A landscape with many valleys, sampled at points; each row gives a point and its height.
From any point a ball rolls to the lowest of the 2 points nearest to it. It stops when none of these is lower. Distance is the straight distance between rows; heights are no part of it.
j381 (h 187): [125  98 127  95 178 156 177  88 152 105 105  96 114 164  94 147 127 131
 101 145]
j349 (h 472): [101 113 137 143 132 113 165 170 197 118 117 168 138 126 150 115 157 174
 128 169]
j445 (h 316): [148 123 132  77 174 122  87 112 138 120  81 149 173 162 139 133 181 118
 147 126]
j988 (h 676): [153 135 132 173  81 152  99 109  46 130 158  73  98 102 134 121  73 128
 119 105]
j22 (h 381): [105 122  82 117 137 109 143 126 113 137 130  91 130 143  71 111 147 123
 201 107]
j948 (h 382): [104 127 161 138 150 139 136 137 125 152 108 131 127 125 129 163 115 138
 137 144]
j532 (h 627): [155 191 131 131  66  65 111 165 187  98 156 201 154 113 159  94 169  89
 105 100]
j334 (h 564): [118 144 135 179  99 118 138 107 117 157 151  70  99 114 109  83  86 115
 178 136]
j479 (h 464): [146 135 135 103 157  91 126 140 161 125 112 155 174 128 140 137 138 169
 107 139]
j817 (h 591): [127 100 152 138  99 159  95 115 145 159  89 135 103  83 170 128 117 106
  99 120]
j332 (h 493): [157 133 120 138 106  86 120 166 192 110 126 191 122  78 173 117 149 116
 140 152]
j651 (h 593): [136 189 128 192  84  97 149 123  96 145 171  99 120 113 103  82 107 100
 171 143]
j424 (h 175): [125  80 114 143 135 147 157 103 117 153 114  87  83 135 136 131  83 111
 130 119]
j244 (h 335): [164 141 138 137 106 117 118 129 132 121 146 127  98  51 147 112 123 113
 129 142]
j197 (h 161): [122 117 145  95 133 194  87 122  75 105 144  92 118 129 106 129 119 152
  83 107]
j958 (h 389): [151 161 126 123 101  96 137 113 124 113 165 132  97  94 129  97 140 113
 150 152]
j614 (h 840): [ 97 127  77 176  86  80 190 130 167 134 152 145 115 121 141  87  91 153
 118 156]
j736 (h 390): [ 94 128 120  67 173 147 112 131 127 125 126 124 163 170 110 124 159 153
 100 103]
j436 (h 300): [108  87 160 113 144 212 113  96 118 113 118 114  88 136 118 185 133  93
  94 108]
j411 (h 658): [169 185 140 146  71 105  96 158 134 111 163 195 140  71 180 110 164  75
  92 112]
j621 (h 483): [ 81 127 134 115 146 136 138 110 123 121 150  76 126 182  88  79 125 154
 128 121]
j279 (h 751): [146 159 128 186  78  93 123 143 121 179 133 164 118  92 184 126 106  90
 115 111]
j874 (h 443): [132  87 122 118 129 102 100 145 185 100 108 181 130 114 211 136 141 126
 123 155]
j724 (h 448): [102 116 127 110 138 127 119 128 134 108 133 145 104 107 155 131 173 122
 143 174]
j647 (h 598): [156 196 122 145  88  44 152 131 202 104 138 172 156 111 144  95 131 103
 100 118]
j177 (h 791): [151 152  95 135 122  51 155 171 183 102 116 190 201 139 132  75 175 148
 115 129]
j221 (h 797): [114 108 116 197 104 135 157 118 123 160 165 134  88  87 180 107  78 129
 111 132]
j770 (h 515): [164 105 131 108 160 191 117 144 112 120  64 148 141 139 150 183 161 119
  95 110]
j136 (h 310): [ 97  95  92  95 157 119 181 134 168  98  98 154 140 128 104 122 178 160
 156 165]
j768 (h 388): [ 85 115 125 108 160 167 105 133  78 132 133 117 133 163 111 192 151 113
 145  99]
j804 (h 543): [122 158 113 174  88  67 177 143 196  95 148 196 139 113 123  96 170 136
 142 168]
j740 (h 562): [112 131 152 137 132  68 128 130 143 140 151 127 146 114 102 119 100 124
 106 114]
j234 (h 735): [124 138  94 156  95 114 150 169  80 164 163  96 119 118 121 114 118 122
 126 126]
j387 (h 508): [103 126 115 126 136 119 142 114 134 144 165  51 129 159  64  93  88 159
 148 117]
j87 (h 548): [131 152 148 166 105 107 136 142 184 133 124 164 143 108 185  88 123 122
  80 130]
j468 (h 805): [130 160  96 176  71  75 189 143 140 137 189 145 101 106 137  91 106 109
 112 128]
j911 (h 312): [115 107 160 137 164 164 106 170  90 152 105 125 115 121 120 175 158 111
 136 117]
j759 (h 662): [137 104 176  91 186 133  93 116 122 124  93 131 152 132  92 169 144 122
 104 103]
j993 (h 306): [128 132 117  90 163 131  85 155  95 112 137 141 168 137 132 120 184 158
 103 112]
j73 (h 357): [170 144 125  80 144 151 132 120  78 143  77 107 135 150 102 164 116 141
 133 113]
j842 (h 514): [156 130 153 134 134  92 107 148 161 146 113 155 147 112 146 127 120 133
  94 134]
j245 (h 274): [132 110 117 120 131 143 110 106  57 135 147  64 118 157  96 156  91 114
 159 103]
j891 (h 176): [100  97 133 162 138 168 156 119 116 136 165  55 101 169  88 154  59 126
 176 126]
j968 (h 284): [139 159 151 124 106 143  92 155  93 120 152 127 113  62 133 106 128 130
 109 121]
j291 (h 772): [107 119 124 177 121 129 157 136 102 141 183 110  98 117 147 121 102 116
 116 148]
j160 (h 572): [154 139 116 158 106  45 147 141 177 113 141 159 144 119 158  84 140 107
  79 127]
j637 (h 567): [139 130 157 163  92 139 119 116 156 157  97 148 111  92 198  83 123 119
  95 126]
j965 (h 128): [ 83  78 126 172 115 153 155  90 135 145 141  72  85 145 131 136  70 122
 151 131]
j715 (h 439): [124  94  74  93 165 136 166 105 118 115 143  75 125 171  60 138 118 143
 189 119]
j137 (h 226): [126 104 129 131 146 159 130 119  86 146 119  72 100 127 100 135 114 100
 143 112]
j446 (h 245): [133 124 123  73 181 194 170  77 136 114  96 114 146 209  87 175 144 113
 103 117]
j912 (h 342): [120 111 163 136 126 199  70  96  83 125  78 136 104 124 136 191 117 106
  85  94]
j689 (h 763): [176 171 112 142 107  77 121 184 207 109 113 202 206 145 158  92 168 120
 144 128]
j649 (h 293): [156 131 126  73 147 189 149  92 101 125  95  91 129 194  90 184 114 121
 118 114]
j129 (h 544): [105 117  88 127 143  72 162 125 125 108 166 110 121 128  98 102 132 151
 151 163]
j460 (h 353): [ 96 110 106  91 134 207 115  92 103 126 136  73 105 182  88 195  89  86
 169  92]
j428 (h 608): [123 115 148 119 141 100  82 112 100 142 128 127 154 123 105 144 123 119
 112  98]
j126 (h 433): [119 122 140 176 157 129 175 161 149 144 112 153 133 121 138 132 157 137
 133 166]
j265 (h 778): [143 171 102 186  64  76 168 140 154 138 164 168 101  99 171 107 123  73
 108 109]
j398 (h 487): [115 150 114 139 144  68 154 122 148  92 167 144 156 107  93  78 183 145
 157 161]
j55 (h 618): [107  95 156 140 132 166 118 104 144 158  92 112 105 111 159 137  79 139
  78  88]
j147 (h 503): [ 96 131 130 129 114 110 170 153 181 121 116 153 118 129 105  87 125 171
 132 159]
j321 (h 497): [ 94 117 104  90 132 160 157 134 132 111 122 118  86 144 146 107 160 153
 157 173]
j62 (h 583): [148 122 130  86 151 182  80 169 118 114  69 157 167 158 160 155 172 147
  88 117]
j937 (h 660): [162 190 142 120 109  52  87 155 143 120 154 182 170 100 121  93 170  95
 116 104]
j201 (h 246): [116  96 108  81 179 144 188 113 159 102 125 117 110 125  77 120 159 148
 137 153]
j961 (h 391): [137 153 117  85 155  92 108 181 144 118 140 170 185 129 138 101 179 154
 106 126]
j604 (h 397): [ 89 119 129  78 149 191 160  74 152 125 126  81 100 180  70 175 108 106
 165 117]
j976 (h 703): [192 141 154 126 135 119  62 183 163 114 103 180 192 137 180 145 165 133
 128 130]
j385 (h 442): [156 163 140 127 121  73 150 142 135 111 147 153 144 102 118  90 157 139
 135 162]
j991 (h 229): [145 153 151 118 136 141 128  94  96 121 124 107 124 153 132 134  87 161
  93 146]
j847 (h 387): [122 105 141 101 153 126  95 124 156 112  87 174 135 144 177 154 168 123
 151 162]
j449 (h 315): [116 129 127 126 125 174  98 126  45 152 131  68 139 204  97 148 100 144
 157 102]
j836 (h 313): [ 99 121 135  76 155 161  94  96  97 116 114 129 122 148 132 213 132 113
 136 136]
j83 (h 539): [109 153 130 131  99 117 153 140 137 166 140  84 114 130  89  78  97 135
 171 128]
j107 (h 491): [132 153 113 124 113  71 134 149 164  99 126 189 147 106 156 116 167 130
 157 168]
j240 (h 218): [134  98 134 184 123 157 127 131  84 147 192  70 116 147 115 147  43 136
 147 113]
j39 (h 440): [ 98 105 128 130 127 116 155 127 144 153 114 149 103  97 163 163  91 141
 138 144]
j409 (h 823): [121 111 129 199  93 156 151  89 106 166 187  97  86  85 159 125  28 136
 144 124]
j47 (h 247): [115 101 151  74 158 167 113  79 143  91  99 124 112 152 141 185 135 103
 107 126]
j352 (h 871): [120 113 102 168  91  84 183  93 178 144 144 139  90  90 139 113  68 153
 132 153]
j231 (h 641): [106  93 157 144 124 217 111 118  97 163 115  94  79  95 129 148  77 118
  99  90]
j855 (h 726): [130 131 129 197  87 131 109 146  79 176 136 141 106  83 150 144 100  92
 113  98]
j867 (h 141): [163 146 107 107 156  64 124 134 140 150  94 144 170 115 100  93 182 110
 160 118]
j18 (h 739): [176 172 136 131 113  98  83 204 201 108 136 194 193 124 173 123 157 129
 145 140]
j492 (h 500): [ 92 110 118 118 129 117 161  92 136 117 140 122  98 133 135 153  89 173
 150 168]
j182 (h 309): [116 121 113 106 174 121 125 133 111 163 101 122 142 138  83 141 167 122
 184 109]
j457 (h 432): [179 125 127 100 136 167 127 143  78 133  82 138 131 120 131 174 112 149
  96 121]
j654 (h 451): [ 91 110 142  78 172 111 130 101 134 112 142 110 121 146 109  95 137 149
 103 128]
j305 (h 375): [133 121 150 125 123 146  64  98  82 112  76 131 121 142 162 143 135 121
  94 107]
j989 (h 267): [168 159 154 142 112 118 126 112  87 149 144 100 133 128 114  93  97 142
  92 132]
j59 (h 421): [138 123 124 106 159 101 125 156 207  80 121 193 191 127 123 101 190 166
 161 166]
j899 (h 654): [165 108 149 120 119 146  67 188 135 123  90 165 155 118 179 150 156 123
  96 117]
j400 (h 659): [141 108 159 163 101 200 105  96  77 133 131  87  85  84 130 124  90 121
 123 107]
j787 (h 700): [149 159 106 191  70 134 117 150  72 157 168 104 110  99 137 109  93  98
 125  98]
j254 (h 197): [114 148 161  98 134 187  97  84  90 116 126  90 102 151 115 152  99 158
 100 119]
j873 (h 317): [134 106 114  99 139 188  95  92  55 103 155  64 124 172  80 180 114  88
 181 109]
j690 (h 374): [132 109 118 111 159  83 140 115 198 101  84 171 169 147 114 110 180 145
 162 160]
j384 (h 227): [132 131 130 102 127 157  94 155  90 125 139 116 128 104 122 116 164 148
 107 120]
j118 (h 231): [134 123  97  83 156  90 130 122 116 150  81 140 161 154 114 131 174 113
 162 123]
j82 (h 553): [ 86 109  98 135 119  95 182 100 146  99 157 114 125 148  90 127 104 177
 156 179]
j501 (h 341): [113 144 132 136 118 212  87 122  46 142 111  75 108 174  92 139 133 133
 133  99]

For each start below, name the point where the ball stops.
j400 => j87
j428 => j384
j460 => j965
j651 => j384
j334 => j384
j689 => j381
j107 => j384
